Each row is a point on a tangle of strands that fork, close into loops and nearly touch. The rows are in no order.
In the rows, 128 means zero.
Points whose rows are less than 180 apart are linked; no others are. Some points are linked to none.
noka: [132 139 121 160 159  80 143 153 126 106 164  88  52 140 151 122 167 123
 100 148 203 150 119 151 101 129  89 131 167  89 145 102  83 133 162 172
  85 170 146 110 125 163 147 140 131 111 165]
Rok: [151 151 103 154 139  92 120 120 117 110 132 129  67 113 156 121 129 157
 137 150 203 129 151 160  98 150 115 151  98 142 155  83 162 121 102 135
 128 136 124 113 131 151 103 177 152 131 149]
vitez: [118 138  68 102 147 132 121 157 130 155 118 117  88  99 185 123 120  87
 158 199 112  84 131 130 105 133 154 115 162 117 121 132 141 147 170 130
 107 167 170 110 159 141 146 144 105 117 181]
kot: [112 140 109  88 136 140 110 136 115 142 187 132 121 205 123 132 184 147
  59 185 176 181  98 111 163 113 139 121 146 146 171 109 129 102 170 174
 121 119 149 121 127 115 132 148 170 152 114]
Nutet: [104 115 137 139 110 155 147 121 133 121 157 122 146 152  87 103 134 152
 130  87  97 178 130  92 149 122 159 121 118 173  95 155 138  98 103 100
 162  94 115 144 150  82 114 156 113 119 104]
sevi: [105  50  94 142 150  99 112  90 123 110 109 142 139  74 162  99  86 165
 156  95 136  96 145 113 109  76 155 112  92 155 143 131 170 143 136  99
 119 130  71 160 164 140 100 158 143 131 100]
zub: [118 117 130 110  83 104  92 133 119 123 107 125 167 125 112 124 116 136
  70 106 138  94 130 173  94 139 107 169  78 142 167  70  94 127 113 153
 103  89 143 125  70 141 121  74 168 168 114]
kiga: [109 151 137  75 148 141 108 173  82 131 107 149 110 127 130 113 175  97
 106 151 113 112 160 127 102 132 128 114 216  44 139 116 116 139 147 135
  94 153 219 137 148 129 198 165  89 104 162]
Zab: [134 110 202 160 122 101 127 100 140  94 149  92 161 123 125 130 123 149
 110  51 184 162 144 172  85 105 115 134 134 113  77 109 131 113  99 158
  98 128  68 135  86 156 121  74 113 115 118]
sebel: [103 117  97 100 102 208 107 151  94 164 155 159 140 149 104  88 129 128
 103 191  85 125 127 128 125  91 153 106 176 137 169 131 150 102 177 128
 132 139 208 138 131 102 149 167 131 149 137]
zura: [ 99 142 172  95  94 140 124 151 113 128 155  87 176 156  94  98 183 138
 117 116 135 157 109 146 103 113 132 149 176 112  96 117 129 117 158 171
 125 125 161 126 144 114 158 107 111 119 127]
lumor: [151 126 167 104 138 173 143 127 139 139 153 175  93 152 170 169 136 153
 121 145 102 164 147  83 169 139 130 117 139 131 127 160 143 114  98 126
 154 152  78 183 130 133  86 120 113 142  95]
sezo: [ 85 126 163 124 128 113 139 114 122 106 123 119 134 117 124 162 133 113
 103  56 114 134 121 111 150 157 127 110  87 121 104 128  90 159 125 115
 103  90  89 142 150 142 123  95 141 131  88]
dat: [209 107 153 128 119 123 136 102 165 152 104 173 163 106 121 148  94 135
 158 148  83 104 148 107 126  99 107 105 140 102 126 157 172 105  94 100
 163 156  45 175  79 149  81 100  92 129 119]
kogo: [190 108 146 124 146 138 123 167 147 145 135 159  92 115 133  76 138 147
 129 140 124 160 167 132  77  94 135  99 203  82 133 160 158 104 132 131
 118 173 117 182  81 114 111 161  87 115 164]
tuz: [120 125  74 166 145 121 160 127 145 130 157 117  83 155 129 157 131 115
 118 144 136 148  91 107 172 132 134 130 116 149 131 155 105 145 161 132
 129 125 146 100 142 130 133 136 151 104 138]
dibog: [149  92 148 151 123 144 122 147 153 143 121 164  75  75 139  84 133 161
 121 105 108 137 187 145  58 150 108 111 142 100 138 112 156 106  95  99
 120 134 114 208 100 147  93 156  92 141 157]
tolen: [ 88 115 115 141 143 104 131 132 151 116 162  74 119 128 195 108 117 138
 168 138 146 118  84 133 109  98 159 147 131 149  88 114 135 145 158 157
  99 172 101 112 174 158 129 145 101 108 141]
bot: [137 107 175 135 127 178 145 177 130 133 179 137  88 151 127 104 145 144
 128 123 117 196 154 114 127  99 134 124 226  99 105 170 148 109 140 137
 128 179 134 179 116 120 145 140  76 106 154]
tof: [ 73  58 143  97 109 158 104 115 120 120 155 136 178 149 154  85 129 150
 156 122 127 139 125 130 135  55 160 122 148 161  88 152 173 118 162 157
 142 155 125 158 160 120 132 150 117 123  88]
ler: [140 143 110 105 146 137 110 162 139 151 116 135 122 129 196 162  87  99
 177 218 114  90 103 155 103 120 144 157 144 122 117 158 137 128 151 161
 121 190 157  93 139 137 142  94 100 102 156]
Rege: [191 156 110 156 172  55 135  72 162 119 121 124 122 152 121 149 124 156
 104 104 198 153 122 109 184 128 148 111  70 153 150 128 167 133  87 100
 162 116  36 105 114 123  89 141 175 132  88]
bet: [162 123  97 122 148 164 122 109 134 159 112 156 175 115 132 147 103  82
 181 179 117 104 102 106 128  70 149  91 180  87 100 193 169 130 184 108
 135 184 132 105 123  84 164 127 108  96 152]
pidi: [175 108  35 129 179  59  86  98 113 143 120 150 129 105 122 110 109 145
 108 144 191  75 142 109 116  81 125 100 109 140 184  96 141 134 155 124
 121 127  99  96 120 130 111 158 179 131 151]
zan: [135 138 130 211 120 129 154 155 172 145 133 118  41  93 170 152 104 120
 166 135 108 147 158 154 111 186 112 120 113 142 139 139 127 121  82  85
 138 151 125 136 108 165  79 131 105 124 169]
lura: [114 145 183 139 141 145 133 132 130 120 113 140  72  84 145 111 164 139
  97  84 132 149 182 151  78 202  84 104 144  89 134  76 122 126  85  91
  91  87 102 196 113 162 109 130 109 141 155]
movu: [ 85 121 109 164 130 120 111 124  99  76 129 105  78 104 141  98 157 173
 109 127 175 124 148 136  76 154 105 146  93 166 156  53 141 104 119 105
 113 104 171 146 157 132 135 183 140 144 147]
lili: [124 116 120  44 138 137  84 125  77 134 113 182 134 116 150 126 140 142
 106 163 145  78 142 109 110 114 115 120 140 102 158 105 131 137 153 154
 112 132 137 143 135 131 132 140 136 163 109]
fovav: [136 144 141 123 141 127 154 120 112 125 155 125  95 116 102 108 157 142
 101  88 138 162 157  78 119 150 120 100 149 129 116 141 144 113 106  95
 141  95 111 160 145  86 125 185 119 122 142]
Kor: [161 155  72  99 122 111 123 134 181 172 112  98 150 123 144  88  96 105
 169 171  96 135 107 151 120 118 190 115  99 161  90 152 171 114 123 114
 145 107 100 116 131 106 109 145 115 119 164]
rupe: [135 120  80 151 126 103 135 125 105 124 127 113 141 161  78 148 104 126
 109 123 157 123  97  89 163 122 120 115  92 130 139 152  97 150 160 116
 144 108 174  80  98  88 161 129 176 110 103]
Bapin: [119 106 168 191  87 147 143 150 150 123 123 103 141  90  79  94  96 136
 132  69 113 139 143 191  63 154  86 142 115 122 132 117 124 119  96  99
 122  82 153 158  58 132 137  86 115 117 155]
Maf: [119 212 132 101 129 107 157 151 143 145 102 102  91 123 164 164 175  68
 128 162 115 116 145 142 129 217 130 146 120 122 108 104  96 155  97 134
 137  90 168  93 151 147 152 138 134 115 169]
Fomi: [147 125 172 167 126 111 124 121 112 111 124 120 136 125 148 185  92 115
 122 143 148 104 114 162 129 110  92 152 126  94 104 127  73 142 127 173
  97 160 103 106  97 182 102  40 141 132 112]
lol: [ 79  90 165 119 146 128  97 122  88  80 146 136 105 156 150 138 156 182
  70 108 160 143 132 112 135 121 101 143 106 146 148  93 119 111 133 146
 128 126 120 180 158 133 122 120 156 163  80]
vovib: [111  90 109 138  98 175 113 153  68 110 113 156 100  88 124 104  95 159
 171 156 100  77 146 125  94 110  92 134 142 122 161 126 144 115 130 115
 145 171 188 151 136 126 142 154 104 137 131]
Soled: [122 120 173 105 117 156 110 135  84 114 148 116 158 148  99  67 168 170
 122 108 167 168 136 150  83  85 126 132 195 113 109 128 161  79 134 161
 151 147 170 152 131  78 155 173 116 120 107]
lepe: [162 138 124 163 142  63 136  84 165 119 128 121 110 120 119 139 135 161
  62  69 184 161 133 128 153 154 125 105  71 143 147  96 130 123  82 108
 132  82  54 128  89 143  85 129 172 149 123]
zeg: [ 78 134 188 150  94 170 139 139  71  54 120  91 154 158  97 154 130 142
 142  92 119 142 116 121 157 145 112 187 104 149 121 115 111 128 109 132
 154 129 173 117 154 104 166  97 132 131  73]
Digen: [155 126  53 134 179  99  91 107 112 133 131 122 145 150 182 141  87 127
 148 190 184  79  82 155 126  69 136 167 112 145 159 118 128 136 170 178
 117 169 137  58 130 147 134 112 168 121 130]
Nuned: [ 83 139 159 142 110 132 142 171 123 112 174  33 145 173 102  84 191 139
 119 113 146 170 106 154 100 129 135 157 206 133 108  76 120 121 154 192
 126 163 166 122 180 135 139 124  85 109 143]
babo: [103 146  96  51 167 128 122 124 113 151 141 149  98 141 142 132 196  91
  82 168 145 123 144  83 127 132 154  87 194  71 138 122 121 150 175 134
  84 135 153 117 150 124 177 177 131 121 181]
Disof: [129 171 166  84 138 131 124 171  85 125  87 114 140 125 154 141 159  93
 153 151 116 111 159 146  92 142 116 146 205  58  84 137 133 151 134 159
 115 172 193 118 144 133 189 131  68 106 145]
fize: [129 137  89 179 124 160 174 118 148 129 125 132 113 145 111 125 118 141
 163 118  60 164 113  90 173 150 163 119  78 173 128 165 139 112  82  78
 167 107 118 116 178 100 107 187 110 116 112]
Luni: [176 169 131 105 141  88 153 141 182 175 130 104 120 118 120 153 144  78
 115 142 132 131 128 134 118 151 132  88 143  92  95 143 108 137 136 127
 117 101  99 108  94 131 122  97 115 113 179]
dur: [168 209 116 120 143  74 121 138 136 149  82 147  76  96 145 171 153  75
 144 152 151  91 168 155 113 220  84 139 123 108 159  90 111 149  72 113
 129 121 142  93 107 161 120 141 136 136 160]
mem: [159  88 129 158 139  83 130 122 172 127 158 112 169 132 124 100 107 123
 110 109 161 151 108 128 106  43 160  99 176 127 103 156 132 130 171 160
 111 158  71 129  86 112 131 122 157 104 137]
vasu: [141  77  53 170 142 131 113 126 126 130  85 169 135 118 140 166  63 114
 161 141  97  59  92 108 168 100 100 125  91 121 175 147  81 166 162  99
 120 152 145  95 112 143 139  88 149 128 106]
likid: [109  72 150 150 100 143 111 151 114 117 159 122 150 142  62  44 140 159
  99  77 142 172 142 167  94  87 121 122 173 131 154 134 132  89 146 147
 139 106 181 168  90  75 147 150 142 123 111]
tinef: [106  88 103  82 129 132 104 126 163 160 119 150 173 140 143 130 110 116
 121 138  90 127  91 137 155  93 177 127  77 145 128 151 123 151 156 150
 107  98  96 126 131 144 120  84 143 142 104]
mika: [ 55 105 120  83 121 175 113 134  87 165 139 151 114 108  85  82 163  94
  77 153  64 113 137 111 135 122 132  97 191 126 144 101 120 110 171 131
 108  96 200 169 167 114 164 138 118 142 151]
kiz: [127 140 160 182 152 105 157 168 155 130 157  99  21 116 173 137 154 113
 125 139 149 169 171 152 102 165 104 124 164 104 122 118 105 124 109 121
 107 155 127 146 112 176 122 139 112 100 184]
Tipit: [ 95  59 135 177 105 187 146 146 134 105 167 141 156 179 103 164 103 150
 137  97  95 162 107 115 187  72 136 139 141 135 124 191 113 135 184 123
 139 160 128 140 118 130 135  83 143 102  84]
luz: [151 106 107 108 151 139 110 137  98 142 114 194  98 103 126 148 138 131
 102 141 121  72 140  93 124 156  77 104 141  81 186 111  95 147 157 130
  99 126 133 150 107 153 123 120 144 150 128]
bibak: [174 125 118 225 145  48 129  99 169 137 138  84  88 104 128 123  85 116
  98 119 177 136 138 174  94 115 115 107 117 125 122 104  91 118 117 134
  92 144  86  89  65 175  87  97 154 122 170]
Nivaz: [133  59 133 187 106 117 122 140 135 108 137 112 151  91  83  72 101 156
 123  76 153 151 151 170  65  90 106 129 134 117 131 132 141 114 132 138
 138 125 141 152  74 117 141 131 136 110 134]
degi: [111 168  89  59 122 150 125 163 139 169 130 116  98 142 165 132 162  80
 108 199  80 117 120 129 146 168 180 137 128 138 123 118 118 146 127 145
 118 105 174 106 166 140 143 132 117 129 171]
Bozu: [ 99 176 102 153 110 196 187 143 140 137 140 125  97 127 114 121 130 113
 142 133  13 155 135  99 189 174 160 141 105 171 111 132 104 125  73  89
 143 103 161 121 197 112 120 155 114 110 125]
Dav: [108 201 129 110 126 159 169 119  73 102 130 105 113 153  97 148 154 113
 152 157 116 123 133  88 177 146 133 156 131 144 118 127 119 127  85 119
 161 122 197  76 180  93 162 182 121 126 109]
vore: [ 82 135 223 151  88 186 145 130  89  81 104 110 152 116  84 146 118 122
 158  65  98 121 130 146 143 178  74 179 120 132 110 132 107 141  75 104
 163 115 156 157 127 114 171  83 115 122 104]
gezin: [ 85  49  87 124 111 117 115 112 136 115 150 132 147 113 171  55  95 154
 161 116 126 125 127 132 109  59 180 108 117 190 109 139 185 128 149 121
 144 148  94 163 149 111 110 178 145 122 116]
zokel: [164 180 117 143 134  81 134 117 115 123  73 116 169  89 122 150  80 104
 188 134 139  86 113 130 114 136 121 137  94 123 114 161 133 148 115  81
 143 132 131  72 132  93 140 137 122 108 123]
Rerik: [ 65  75 178 123 113 180 110 148  98 111 158 148 149 172  75 151 136 141
  86  92 101 162 121  99 181 111 106 138 152 129 148 155 115 120 169 144
 130 121 157 165 127 120 156  63 134 137  77]
kal: [ 74 100 113 106 125 151 118 134 137 135 141 144  98 173  93 148 147 110
  47 120  88 139 103 100 191 153 137 113  83 160 182 111  72 130 140 118
 122  71 142 153 145 122 130  99 163 161  89]
Sile: [175 101  78 131  95 109  84 135 115 150 112 174 149 154  84 124 112 156
  68 133 154  94 133 128 136 139  79 146  86 144 211  95  91 106 117 147
 139 103 156 110  51 120 108 104 177 174 107]
voget: [145 167 192 170 135  95 137  73 165 109  76 118 151  73 169 180 105 107
 164  82 126 126 142 160 138 158 140 107  94 118  87 119 129 139  83  93
  93 115  32 117 111 180  79  84 127 147 123]
dibo: [133  92  72 125 118 102  89 139 116 150 136 152 132 134  63  68 133 145
  64 119 142 116 133 124  87 128  99 107 125 115 205  95 104 112 151 133
 112  79 161 140  81 104 126 156 163 148 139]
Muboz: [ 99 157 182  94 148 135 132 108 111 131 112 145  85 103 124 120 190 117
  72  81 123 140 183  90 108 218 104  96 146 105 133  99 112 124  94  92
 113  70 120 188 151 123 143 146 119 140 136]
fime: [ 85  97 183 111 143 132 103 159 109  93 165 119  99 152 147 105 188 168
  83 134 170 159 131 137 103 111 105 139 180 113 167  79 130 106 156 178
  98 180 139 180 152 154 138 123 115 148 118]
Mir: [ 97 213 157  77 123 170 164 137  79 132 120 106 148 144  94 151 164  70
 122 141  65 118 140  88 166 173 142 148 168 121  90 123  87 149 109 127
 132 105 186  93 177 100 187 120 123 104 126]
Keli: [ 85 123 147 200 124 104 152 168 140  79 169  30  91 138 133  99 171 142
 116 119 166 163  98 159  80 132 100 157 153 127 121  79 101 122 148 153
 110 153 153 126 151 163 140 124 110 116 163]
migu: [168 162 132 106 169  85 127 136 105 148  84 163  93  97 143 156 161  89
 117 141 158  76 163 123  92 169  80  99 144  55 149  99  90 158 122 127
  95 133 121 119 108 159 135 139 138 126 153]
Puv: [214 163 108 166 169  37 136 113 178 180 115 119  98 112 104 154 115  60
 100 155 155 115 122 140 116 127 102  86 123  97 132 129  85 118 133 125
  98 125  87  85  56 157 103  77 142 108 188]
vepov: [205 103  46 188 167  98 105 118 132 150 115 153 137 105 111 108  81 129
 157 158 154  72 135 105 105  76  94 104 145 122 182 137 135 111 171 112
 132 169 124  97 102 113 116 145 147  97 154]
Nagin: [129 135 129 191 109 135 144 133 173 134  79 155  94  55 164 147  86 123
 187 114  64  89 144 145 118 190 105 110  99 123 148 117 121 131  84  62
 126 126 104 148 113 167  77 112 102 153 146]
kubal: [111 123  92 131 125 122 118  92 161 130  77 152 141 119 150 130 113 153
 133 101  89 131 124 129 156 164 163 118  31 174 172 104 144 133  78  79
 134  80  73 136 151 127  76 156 150 183  83]
lema: [ 95 161 105  85 115 178 146 163 150 158 196  99 107 191 129  89 189 120
  93 174  96 182 144 101 178 115 194 146 194 166 105 100 137  99 129 157
 129 149 171 112 170 118 141 155  92 118 179]
sav: [157 152 151 123 154 113 146 103 153 129 107 171  88 107 165 163 152 151
 136 117 121 134 157  84 166 170 132  86 103 127 148 132 170 121  81  77
 153 129  54 156 142 149  78 167 116 153 107]
gurip: [131 173 144 203 106 127 170 151 121  80 154  67  84 143 105 153 132 144
 122 110 162 168 129 140 133 192  90 168 104 155 129 122 115 121  89 110
 163 107 167  99 129 115 148 148 142 109 138]
vez: [130 157 144 161 134 108 161 115 159 114  99 107 147 117 139 162 111 113
 163  77 101 156 112 124 172 153 156 116  66 126  96 160 104 151 114  82
 121  98  68 112 149 140  94 113 130 118 106]
ganod: [168 164 138 139 142 105 158 139 128 111 164 104  81 162 100 107 164 156
 127 125 197 188 160 119 116 134 127 129 157 118 104 137 159 109  84 135
 167 149 128 118 126  87 140 213 111  95 151]
Bemim: [213 126  70 126 131  97 125 117 177 166 137 148 158 178  82 132 126 127
 109 157 141 136 110 105 156 118 129 101 112 143 171 138 145 100 113 117
 186 100 108 104  67  90 105 140 172 128 121]
saruf: [185  95  83 151 142 131  95 127 127 159 111 189 158  96  98 126  98 108
 151 165 120  73 122 121  92  74 102  95 175  74 155 171 146 129 193 127
 105 169 139 123  94 106 142 137 125 100 143]
vug: [148 138 145 161 137 143 147 157 123 126 102 136 106 101 181 167  86 104
 199 172 107 101 131 149 104 136  89 156 135 115 113 180 110 131 122 123
 142 194 156 105 120 145 128  99  96 119 131]
Gobev: [143  94 145 150 130 101 130 125 138 131 117 141 175 112 102 174  82 106
 106 100 127 101 110 134 132  82 110 122 136  84 118 164  89 151 163 147
 106 142 117  96  79 145 141  49 144 116 107]
guv: [168  89  91 142 118 168 102 133  94 124 116 199 120 122 153 133  90 164
 179 173 110  88 142 105 123  99  88 144 130 136 176 142 146 113 121 117
 161 178 140 137 110 130 101 141 126 150 103]
lapab: [139 146  90 100 154 121 109 126 122 130 171 132 116 190 152 138 144 138
 113 211 198 129  83 138 153  88 149 139 158 132 161 112 141 129 178 195
 116 170 150  87 136 127 143 145 159 127 133]
gubav: [115 152 219 100 124 136 152 143 126 133 124 103 162 118 130 168 132  78
 158 104 110 118 107 142 140 132 112 127 175  72  38 177 105 159 152 156
 116 139 114 121 117 154 149  53  96 101 132]
gizo: [123  79  71 158 150  90 112  96 108  96  74 144 134  85 166 146  55 135
 173 104 117  65 111 124 132 104 129 121  65 128 162 126 112 179 141  92
 113 137 108 112 158 155 121 110 157 128  92]
bedo: [ 90 136 147 128 122 179 155 171 133 149 198 102 102 169 126  74 186 136
 126 114  78 184 159 103 147 104 176 146 244 139  73 124 157 119 133 157
 123 187 145 167 162 120 149 140  56  98 161]
Dud: [209 147  62 102 179  79 113  84 152 160 124 180 120 142  98 148 142 128
 100 161 169  98 122  85 157 105 109  88 131 111 174 122 149 124 138 129
 141 125  71 116  91 131 116 154 164 137 139]
bori: [ 85 139 135 195  82 144 148 125  97  69 119  73 132 142  89 132 101 157
 133  75 133 144 117 137 136 164 115 172  63 178 144 111 103 132  88  92
 155 101 191  89 131  80 159 132 145 113 104]
ledaz: [216 136 122  95 120 136  94 105  86 122  89 191 166 114 148 153  89 166
 182 155 149  77 162 117 114 111 104 171 112 135 143 127 167 114  82 135
 161 179  92 124 100 122  91 126 122 160  96]
zezo: [ 60 130 118 101 116 159 140 122 121 126 172 112 152 150 116  77 161 140
 140 102  97 144 127 101 156  94 187 129 135 168  64 135 139 120 142 140
 120 122 118 142 211  97 131 162 101 117 124]
nuvos: [126  99 141 190 132 104 136 127 132  76 153  96  97 170 177 143  92 189
 127  99 175 182 118 152 161 118 145 164  63 179 128 120 124 131 104 140
 133 159  85 105 132 156 100 118 163 123  86]
Seko: [116 108 182 100 118 112 145 115 149 142 118 115 196  82  93 137  93  86
 155  88 118  97 123 162 128  83 120 131 159  84  71 196 136 153 168 154
 108 137 133 104 109 148 159  71 116 116 134]
rop: [104  42 135 131  95 180 127 126 135 120 147 157 184 149 115 119  95 149
 179 112  92 143 123 130 155  62 148 141 133 159 107 205 158 122 155 129
 165 154 135 156 128 119 125 105 130 113  78]
luf: [122 203 138 154 116 124 128 115 127  88  62 119 125 114 149 193 130 117
 133  98 145 122 109 164 152 230 113 164  50 166 159  87  83 153  76 104
 123  96 123  96 114 148 128 112 160 166 110]
bana: [ 85 120 137 114  99  90 116 124 147 123 127  67 156 111 146 116 125 120
  94 104 155 110 106 182  76 139 129 151  86 132 112  65 116 132 133 166
  90  82 134 113 121 159 133  73 149 153 146]
Lakit: [110 200 120  83 140 127 156 127  89 101 155 116  90 174 133 164 190 117
 145 164 172 149 142 103 183 150 159 149 129 137  97 113 139 139  80 156
 159 134 165  70 197 120 145 195 125 100 113]
Tulok: [163 168  88 100 151  88 110  99 168 152  91 155 103  87 175 139 136 126
 135 142 113 100 138 123 143 178 147  97  80 155 169  95 170 136  98  85
 131  93  60 131 155 160  69 160 146 165 145]
sem: [169  75 153 130 147 158 142 120 156 141 141 191 122 116 139 148 105 146
 128 135  96 133 125  89 145  90 117  96 149  99 123 176 142 121 133 119
 129 164  55 193  98 167  78 100 120 132 107]
nivi: [136 151 143 154 116 104 158 127 156 114 108  78 161 129 147 159  86 114
 181 105 126 147  90 164 124 126 143 160  69 144  79 164 114 139 108 115
 134 129 120  87 142 130 121 113 128  99 120]
sivum: [143 116 142 145 137 126 124 102 126  93 141 121 127 153 187 135 112 187
 165 120 159 174 117 135 157 113 170 153  72 198 121 131 165 113  78 134
 155 142  65 131 157 132  76 161 144 133  78]
Dimor: [114 105 101  95  95 172  95 159  74 135 118 158 130 110 118  64 104 144
 167 179 106  95 155 149  98  86 137 113 185 120 135 139 174 110 166 137
 144 161 207 141 127 101 154 180  98 133 147]
Rodi: [ 86 112  73 137 122 103 117 154 139 141 134  84 113  83 178  80  98 102
 163 159 116  82 108 151  64 110 142 127 131 134 102 113 134 147 180 137
  93 137 157 122 164 149 137 138 118 118 187]
nis: [ 52  87 104  98 127 122  84 118  95 142 138 139 133 123  77  75 141 123
  62 113 121  99 128 116 102 120 111  77 137 131 180  98 105 122 184 125
  99  73 173 166 139 105 153 146 151 158 127]
tez: [107 195 136 117 141 155 185 148 122 144 170  91 123 165  87 133 196  73
  98 116  95 156 136  78 173 176 143 142 177 116  85 134  90 141 135 134
 122  88 159  97 179 108 157 110 117  89 151]
Defa: [180 146 176 100 100 162 118 136 111 135 121 161 161 156  78 149 133 137
 115 127 117 143 124 123 126 149  80 154 149 104 161 144 106 103  99 145
 165 117 143 143  50  91 135  96 131 160  91]
rokaz: [152 137 100 204 148  64 141 122 159 119 139  88  96 105 150 118  94 143
 142 129 193 139 130 161  82 130 114 139 108 152 127 127 143 122 122 130
 133 148 112  92 112 128 112 147 147 110 157]
bizi: [ 42 133 159  81  95 161 129 118 114 130 140  88 177 129  94  84 152 114
 131  85  96 124 107 145 144 127 157 154 143 149  76 120 140 125 148 152
 133 102 173 134 194 109 164 111  99 125 121]
sorat: [149 186 112  96 113 136 135 113  82 117  83 139 145 124 117 169 113 116
 190 156 117  84 114 114 142 159 113 149 104 137 129 141 110 156  91  98
 166 130 167  83 128  78 157 165 122 138 103]
fiz: [100 130 108  73 121 114  94 115  51 110 118 132 165 126 117 113 131 152
 125 142 184  75 128 129  99  94 111 138 120 115 129 104 138 126 159 146
 127 118 175 106 140  99 157 158 137 154 117]
dorur: [ 85  63  81 174 111 163 139 148 142 124 110 147 116 121 117 162  83 120
 129 137  61 118  91 110 168 120 107 121  87 129 177 146  65 164 175 109
 113 122 172 130 118 154 150  81 147 129 110]
selo: [126 132 142 100 103 205 146 122 139 155 111 155 194 142  80 162 122  76
 161 131  53 121  91  94 190 115 148 122 148 103  90 200 121 150 155 119
 144 121 152 117 133  93 169  99 104 108 117]
Pepaz: [171 111 116 137 119 125 129 110 165 143  70 188 145  69 154 142  84 121
 196 141  57  66 128 115 127 136 103 116 100 108 137 140 137 139 111  80
 142 155  77 156 124 166  83 106  93 155 113]
difi: [135 142  83 136 168 110 143 123 158 133 146 115  82 153 182 142 122 120
 164 173 140 145  90 124 163 122 165 130 100 167 120 139 133 151 145 139
 125 158  96 102 181 150 110 165 139 103 139]
Lomik: [ 67 100 124 106 141 133  97 106  77  89 124 142 118 176 130 146 136 167
  87 125 139 144 114  99 194 127 144 136  66 171 165 104  98 127 122 119
 130 102 135 136 178 101 127 135 146 160  57]
des: [ 89 112 131 120 127 169 124 148 131 155 184 139 134 181  92 140 172 117
  47 126 112 181  96  95 182 129 135 116 157 135 152 128  91 120 188 149
 109 105 137 147 125 121 131  82 163 141 120]
lupa: [170 151 128  98 114  96 129 119 180 169 108 131 168 107  89 122 119  90
  90 107  95 114 122 116 111 154 127  96  98 112 135 126 135 134 114  98
 133  65  86 145  90 128  98  98 126 149 149]
tes: [ 67 135 176  73 139 125 122 102  98 130 108 128 133  93 123 117 165 103
  98  88 105 100 139 113 121 186 115  97 130 119 106 105 108 155 127 114
 106  71 133 168 175 136 146 123 120 140 122]
bugat: [145 170 123  52 153 109 133 122 148 172 141 118 140 140 113 138 186  88
  93 143 148 141 124  91 127 125 173  84 184  96  89 144 139 148 178 142
 100 103 110 122 140 103 150 143 120 119 174]
Lav: [122  80  85 105 104 124 104 107 161 141  80 157 173 142 121 132  86 136
 142 119  71 131 115 140 159 120 166 128  29 163 173 128 111 142 109 103
 139  76  96 124 139 137 118 117 131 164  68]
Zas: [131 125 184 120 106 129 136  82 181 129  95 126 164  66 146 122 113 131
 145  62 110 123 146 165 104 142 156 120  88 145  76 122 188 127  92  83
 119  93  45 172 112 160  98 104 103 143 128]
Dazel: [148 136 136 116 131 101 113 118  62 105 123 131 168 164  86 137 139 145
  99 123 202 119 106 113 134  98  93 142 143  89 148 134 113 136 156 159
 129 138 177  92 106  82 171 140 153 124  82]
gazak: [161 107 159 104 129 140 123  93 100 102 114 154 182 137 154 138 101 178
 155 126 152 133 134 115 129  85 135 156  92 149 112 150 172 119  97 135
 169 146  72 142 114 108  95 135 127 143  71]
kozi: [137 130 170 159 145  94 115  87 140  99 152 120 118 139 142 125 138 177
  55  75 204 159 148 161 100 145 123 133 106 132 123  74 123 100  95 148
  87 103  66 149  84 164  99 102 149 148 123]
kinep: [124 143 154  66  96 149 119 134 103 125  95 126 163  99 157 125 118 124
 192 139 117  90 138 163 107 121 133 153 146 113  59 135 175 139 117 157
 140 151 158 127 146 116 162 132  71 123 124]
telo: [138 162 209 136 125 150 151 159 117 118 155 101 124 161 144 186 140 113
 132 124 122 162 115 144 150 149  95 150 155  87  85 152  80 130 119 161
 126 145 122 127  97 159 121  51 118 120 111]
zuvar: [120 160 128 106 127 119 137 129 114 114 182 101  65 179 143 113 182 162
 132 155 198 181 155 124 138 136 155 144 138 160 131  96 175 104  85 158
 174 149 150 110 170 110 131 225 120 112 141]
lagi: [103 101 191  97 109 113 122  98 165 123 142  97 184  93 120  94 139 136
 117  48 151 145 142 165  89 112 143 134 122 127  55 129 161 131 116 142
  99  97  65 161 124 152 129 100 105 128 135]
Simi: [183 134  53 113 127 130 122 137 177 180 145 132 137 172 129 112 117 106
 135 204 126 134  95 132 139 105 170 109 123 166 140 153 166 106 140 135
 152 117 120  94  98 103 104 152 153 131 162]
Gelob: [150 112 127  62 139 115 109 116 165 159 143 139 174 157 178 127 105 126
  95 168 132 116  99 140 130  94 187 139 114 139 124 122 131 126 145 186
 108 126  64 120 108 145  92  81 153 158 121]
toko: [117 140 217 163  90 182 155 148 107 112 122 103 126 110  85  92 135 126
 145  67 111 175 150 161  93 180  79 157 161 110 102 124 122 112  86 118
 138  89 149 178 111 118 149  85  92 116 151]
nozal: [ 57 116 116 137 102 170 125 127  66  91 109 124  90  98 118  92 130 157
 130 144  97 100 152 123 109 142 120 139 106 157 153  82 139 110 102  94
 143 112 204 137 177 111 143 183 124 142 139]
firuv: [191 158 100 131  96  96 113 116 198 165  80 117 182  93 127 109  92 117
 155 133  98 113 129 167 101 151 158 134  62 168 134 115 154 108  92  92
 150  85  85 115  90 113  80 118 132 145 148]
sapav: [160 128 124 136 149 163 154 117 164 150 104 143 165 128 119 183 100  65
 175 150  84 123  90  99 168 110 137 111 146  84  85 224 122 141 167 107
 138 153 110 108 125 115 145  86 111  93 134]

A piece is all that can be reached along the links. How many separate loops has the piece of each point below (a circle has one, a figure eight two, a Y none), and how many tips (points with one link)?
tof -> loops 1, tips 9
difi -> loops 1, tips 1
guv -> loops 0, tips 4
Gobev -> loops 1, tips 0

A fork is a point with three links, a tip a point with one. Leave the first point through the second and follow the links. Name the first fork or tip that comes.
Tulok; sav -> zura
Pepaz; dat -> Gelob
bana; zub -> vovib
Simi; Bemim -> selo
Maf; dur -> vitez
selo; sapav -> Luni
